Points on a hilly landscape, in no order, each with its height.
A ball rolls from a point to the lowest of its 2 nearest points, and stops where none of them is lower. Distance is the straight distance between rows; heights are no part of it.
Z592: [  7  61   5 -22 -32  -5  28   0 -36  -7 -13   4 -20   2  13  10   7  15
  28 -24  45]  height 43.5
Z294: [ 24  -6 -37  40 -22  48  -8 -32  22 -43  17   7  36  -9  24 -12 -44 -36
 -28  17   1]  height 23.3
Z927: [-12  10 -33  -3 -19  10  35  -1  13 -34   5  14  -6 -13  46   2 -40  -9
  -4  40  18]  height 60.5
Z751: [ 12  14  11  -6 -10  36   4  31 -12 -22  10 -21  30   4  13  -6 -27  -5
  -9   4  18]  height 3.4
Z74: [ 16 -25 -19  12  18  50  -5 -38  45  -5  -1  26  29 -26 -12  40 -10 -11
 -58  25  26]  height 26.6
Z978: [ 26  37  -9  14 -35  28  19 -17   6  13 -29  -1  23  15   7   0  34  18
  -3  17   6]  height 72.3
Z727: [ 20  -1  -5  -8   1 -11 -34  19   0  13  42   6   0  35 -18 -21  16 -14
 -16  24 -52]  height 41.1
Z341: [  3  17  61  13  21 -23   9  38 -22  -7   1  17 -26  13  16  -3  -2  11
  56 -52   9]  height 57.8
Z911: [  6 -20 -35  16 -13  17 -38  -6   9 -45  -6  -5  25  -1 -10  24 -54 -38
 -21  10  10]  height 17.6
Z29: [  1 -24 -30  35  -2  17  24  -1  13   2  -6 -28  29 -30  16  -9  18  23
   4  30  19]  height 54.8
Z32: [-12 -40  14 -12  13  -7  -1  47 -11  28   9 -16   2  -3  -9  10  42   9
  11  22  24]  height 25.6
Z776: [  2  25  15  -2 -16  -4  -2  -3 -32  -8 -20 -42 -26   1 -11   2   4  29
   4 -21  23]  height 39.7
Z89: [  9  30 -45   5   3  51  12 -44  24 -10   2   0  17 -39 -29  17 -16 -28
 -48   1  18]  height 20.2
Z433: [-13 -16  -4 -22   2  34  32  40  19 -16 -31   3  52 -26  -2  13 -13  18
  -1  44  60]  height 48.0
Z9: [-22  10 -60  -5  15 -10   2   3 -13  15  17   3  10  -5 -36  10 -16 -46
   6  29 -62]  height 31.9
Z22: [-15  -5 -28  -6 -16 -16  10   9  16  23  26  18 -37   8   5   7  12  -4
 -11  49 -18]  height 4.8
Z647: [ 17   0 -18 -12 -10  55   0 -28  18 -12   7   8  40 -16  -5 -42 -11 -57
 -33 -34 -43]  height 40.0
Z56: [-17  -5  41   7  82 -76   3 -12   4  34   3  10 -19   0 -21   1  -6  52
  50 -14 -11]  height 60.8
Z655: [-16 -31   6   9   8 -23 -15  24   0 -17 -32  11  -3  27  -3  27 -16  46
  25  45 -37]  height 27.0
Z827: [  3  10  13 -12  37  -2 -11  10   0  -8  -1  12  23  -3  -6  16 -42 -22
   3 -57 -16]  height 19.9
Z904: [ -6  45 -27 -18 -21  30  30  14 -28   4  28 -14 -25  -7 -10 -36 -27 -16
 -22 -20 -49]  height 63.9
Z76: [ 10 -13 -24  38 -12  51  32 -13  23 -46  63   1  29  -9  16  -1 -60 -11
 -32  31  17]  height 19.4
Z526: [-11  -5 -29 -12   9 -18 -37   1  -1   6  20 -21   5  -4 -49 -17  17 -14
   6  16 -54]  height 37.1
Z766: [  1  28 -46  -6   3 -21 -18  -8 -30   8   5  31  19  -3 -36  15 -17 -66
   0 -12 -26]  height 37.3
Z589: [-31  -4  21  -8   7 -18  23  37 -22 -25 -15   7 -15 -20   3  18 -15 -12
  11 -28  21]  height 53.5
Z531: [-11  -4  51  20  34 -88  -9  -4   5  15 -14  23 -52  22   0  -2 -13  56
  46 -10  -1]  height 63.1
Z49: [ -2 -25   0  12  15   8   9   3  24  37 -37  19   5  -4  -3  14  -7  57
  16  31 -31]  height 31.1
Z558: [-15 -13  45   1  46 -56   5  15  -6   4 -14  -6 -10 -11 -19 -18  31  73
  56 -20  22]  height 58.1
Z967: [ 18  -5  30  23  -3 -23 -54 -10 -28  23 -20 -22 -26  37 -32 -13  52  14
  27 -22  -5]  height 31.2
Z989: [-28 -14  22 -34  14 -31   1  39   4 -10  18 -15 -13 -43  -1  -6  -9  -8
  16  36  62]  height 35.3
Z108: [-28  18  27  -7  16 -27  -5  31 -58 -42  -1  -8 -43   1 -15 -18 -26 -33
  31 -52 -30]  height 49.2
Z914: [-28  28  53   6  17 -40  10  35 -37 -35  11 -35 -44  -7 -14 -13 -14  14
  40 -38  -1]  height 53.8
Z79: [ 11  58   8   9  -6 -18 -20   1  -4   3   2  -8  23  20 -20 -24 -16  27
   2 -24 -24]  height 25.2
Z226: [-45 -31  23  25  24 -60 -18  13  12  15 -34  21 -49 -20  10 -14  14   2
  24  14 -26]  height 25.1
Z532: [  7  14  20  -1  19  12   7  12 -27 -35  18  -7  47  28  -5  -4 -50   6
   3 -45   1]  height 11.8
Z300: [ -4   6  -5   0 -17  56  20   8   1 -45  36 -16  24  11   2 -27 -43 -26
 -46  33  20]  height 11.4
Z249: [-33 -36   2 -36  -9 -12  29  23   5  -1  24 -23  -5 -43   3  -7  25   3
  -9  22  20]  height 30.7
Z47: [ 19  34  13   0 -45  18  17  -3  27  -5  -1   3  20  18  11 -42  40  52
   9  40  26]  height 71.0
Z794: [ -8   4 -26  -9  14 -22 -28 -33   1  13  24  10  16 -15 -20   9  22 -51
  -6 -24   0]  height 42.3
Z16: [-15 -20   0 -18 -22 -37   7 -27 -32  -7  10   1  31  21  15 -18  23  25
  15   0  15]  height 68.4
Z631: [-16   4 -22  15 -11 -34 -15  17  -6  35  -3   1 -28   5  -7  12  44  -2
  23  32 -12]  height 11.7
Z580: [ -9  39   3  -5   0 -40  -8 -37  -7   1 -18  11 -25  14  -6 -24 -22  28
  25 -47 -27]  height 31.5
Z710: [  1 -30   0 -13   5  40  23  18  16 -24 -31  -9  69   8 -16  16  -7  33
 -14   6  12]  height 50.7
Z891: [-16   4 -58   6  -4  18  -3   9   2   8  26 -32 -14 -29  -4  17   7 -45
 -17  20   2]  height 58.7
Z139: [ -1  -2  27   0  -9  -1  -3  21  41 -10  28  22  35 -15  25 -20 -20 -12
  -4  41  51]  height 42.1
Z267: [ -8 -40  10  10 -30   9  -6  19  27 -25 -14  18  37  31  21 -12   2  14
 -18  33 -16]  height 68.1
Z747: [ 14 -10 -20 -41  -9  21   0  14 -22   4   5  14 -16   0  -3   8  13 -46
 -21 -12 -23]  height 48.5
Z225: [  8  -7  15   5  -1  45  25  13  47 -12  -8  25  28 -16  19   8   0   3
 -21  56  80]  height 45.3
Z505: [ 10  -8  35   5 -24  27  23  17  41  -1   4  23  35  16   8 -21  15  49
 -18  34  -2]  height 69.5
Z458: [-21 -30 -16  -9  -8  28  56   7   3 -14  24  35  15   5  42  21 -11 -30
 -17  35  16]  height 62.5
Z988: [ 19  17  33   7  -4  -2 -40  -5  33  20 -21 -15 -55   7  -5 -10  -7  30
 -10 -19 -14]  height 39.5
Z191: [ -7  -5 -42  20  13  -4   3  -4  26  23  16 -17  32 -27   7   5   9 -26
  13  31  12]  height 56.6
Z837: [ 36 -38   3  21  -7  15 -54 -31  28  53 -16  12 -27  20   4 -18  20 -18
 -18   4 -32]  height 24.2
Z412: [ 20  20  37   4   8  -5 -45  21 -26  11 -19 -47 -35  -5  -7   0  40  10
  17 -33   1]  height 35.8
Z683: [ 19  -1   6  17   7  56   7 -36  58   7  -7  18  32 -22  25  14  11   0
 -34  -5  19]  height 30.8
Z894: [-10 -19 -15 -27   8  -8  19 -11 -23  29  10  23 -26  -1  22  19  48 -54
 -13 -32  -4]  height 52.0
Z546: [-19 -11 -15 -30 -15   8  -9   1   2 -32  18  11  40  -9 -31 -24 -20 -42
 -34 -13 -34]  height 45.2
Z781: [ 11  45 -15 -10  -4  22 -23 -34  18 -10 -17  23  31   0 -28   8 -28 -11
 -41 -22  13]  height 12.5
Z614: [-48  11   5 -19 -10 -19  60  32 -45 -19  -5  -7  22 -24  -6 -14   5   4
  19  -3  32]  height 49.7
Z363: [-19  31 -10 -16   6 -35  18 -27 -25  12   6  -7 -46  -9 -25  17 -35  14
   6 -52 -19]  height 37.7
Z166: [-37 -28  10 -36  -9  -6 -19 -14 -17 -26  20 -29   2 -21 -44 -34 -13 -12
 -32 -29 -20]  height 50.5
Z189: [ 15  -2  -8  35  13  50  16   2  28 -28 -15 -38  52 -10 -12  15 -12  49
   3  30  18]  height 52.8
Z660: [-18   5 -33 -18   5   0  13  33 -29 -11  32   3  27   7 -22  27  -7 -26
   6  17  -9]  height 25.9
Z510: [ 26 -13   4  -9   4  54  16 -17  29  -5  16   5  22  -1  15 -11 -18  -4
 -39 -34 -10]  height 34.9
Z686: [-25 -31  12  38  21 -27 -13   3   0  30 -55  30 -19   7  -1  17  20  35
  38  -2 -36]  height 30.4
Z383: [ 17  -4  52  -6 -11 -11 -28   3   0   2 -28  14 -21  24  -6 -15   5   1
  -6 -37 -35]  height 35.1
Z152: [ -4  34 -14 -25 -11   3  59  14 -37 -15  -2 -26  16   0  24  -6  -4  29
  15  -3  45]  height 46.7
Z291: [  2  23 -10 -13   7 -29  15  -7 -58 -31   9  -8 -40   4 -11   5 -61 -25
   8 -64 -16]  height 43.7
Z518: [-19 -11  -1 -21  18 -33   8  42 -47  11  20   2   2   6 -30  21  23   4
  22   6 -13]  height 19.8
Z184: [ 32  21   2  18 -11  14 -40 -34  19  14   5 -31 -30   4  26   1  -7   3
  -6 -15  17]  height 42.8
Z100: [ -2 -10  58  15  39 -43  -4  24 -21  23  -6  41 -41  32   9  22   9  23
  49 -18  -2]  height 60.7
Z313: [ 25  -8  18  30  14  -5 -45  33   1   4 -25  -1   8  12  -7  16  25  13
  23  19 -11]  height 22.4
Z55: [  5 -16   1  16  16  12 -44  -1  23  13 -35  -4  41  -9 -27  -3  30 -18
  -4   7  -8]  height 17.5
Z629: [  5 -12 -15 -11  18  22  39 -22  26  17  14  16  -2  -1   7  17  15  26
 -11  11   0]  height 50.4
Z239: [ -5 -15  12 -14  -1 -16   1   0  18 -15  25 -12  12 -20  17  14  -6  -4
  -6  43  84]  height 39.0
Z861: [-10  24 -58 -10  -4  33   6  -8 -21   6   4 -39 -26 -17 -21 -11  -6 -41
 -26 -16 -26]  height 61.1
Z547: [ 38  51 -35  32 -17  12 -17 -15 -18  10 -20  -7   5  35  22  -9  21  -8
  27   6 -17]  height 73.6
Z854: [ -1 -43  -2 -17  -1 -21 -21 -26   6  24  21 -15   0 -28   4  15  36 -20
   4 -21  31]  height 46.6
Z779: [ 32  -9  35  16   2  -1 -38 -13  17  36  13   9 -23  29  18 -34  31  -8
  -5 -41 -27]  height 29.8
Z25: [ 23  44  -3   1  -9  -2  -2 -35  19  23 -15  -1 -15 -15  22  10 -16  31
   9 -25  33]  height 45.5
Z675: [ -9 -31  37  -8  19 -50   5  -2  14  -2 -23  -4 -20  -7  19   6  18  40
  45  -5  44]  height 55.8
Z651: [ 36  62   2 -20 -26  32 -16 -11  11 -14 -10  -1  -1  15 -22  -9 -12  16
 -20 -16  -9]  height 19.3
Z858: [ -9 -16  -1  -3   5 -45   5 -44 -21  41   7  -7 -38 -17   3  -7  47 -26
   1 -48  16]  height 50.6
Z665: [ 36  28   4 -11   4  20   3 -19  40  17  10   2   0  14  11  15 -13  57
  -4   9   8]  height 47.9
Z135: [-13 -12   5  22 -15 -44 -32  -4  -4  27 -28   9 -58   3 -10 -21  35 -18
  15   8 -46]  height 18.8
Z330: [ 11  15 -27   5 -41  27  13 -14  28  15  34   3 -41  18  21 -10  -8  11
 -29  38 -38]  height 12.3
Z664: [ 23  -6  37  31   2 -43 -37   5 -14  31 -44  -3 -10  22   8   0  57  23
  35   9  25]  height 26.5
Z456: [-15 -14  28 -23  23 -18  36  -5  23  29   1   0 -27 -17  13   0   3  46
   6  -9  16]  height 53.2
Z646: [ -2 -16 -35  24 -18  12  37 -25 -27 -24 -19  -9  -9  -5  41  10 -17  -1
   0   3  11]  height 58.6
Z65: [ 30   3 -11  19 -17  41 -14 -21  35  23 -14  15 -19  -1   5  10   5 -15
 -30  27 -34]  height 18.7
Z584: [  8 -39   2 -15 -23  -4   9 -12 -20 -25 -12  24  23  38  12   5  10  -3
 -14  10   3]  height 66.5
Z752: [  9 -24   7 -11   3  -6  -5  -6 -28  12  37  -8 -23  36   1  17  11 -30
  -5   5 -32]  height 44.9
Z656: [ 16  -3 -18 -17 -22  30  22 -11 -17 -22  30  11   9  31  34  24   7 -15
 -38  18  15]  height 64.6
Z13: [  4  -3 -21  18  10  28 -43  10   1 -11 -29   6  49 -11  -9   8 -20 -58
   4  -6 -11]  height 11.0
Z888: [-24 -26   1   1  -4   3  26  21 -37 -10 -17 -21 -27 -12  36   8 -15 -17
   0 -12 -15]  height 56.4

Where does a ball stop that starts at each point below?
Z861 => Z518
Z225 => Z518
Z100 => Z781
Z456 => Z22
Z458 => Z13
Z592 => Z13
Z546 => Z781
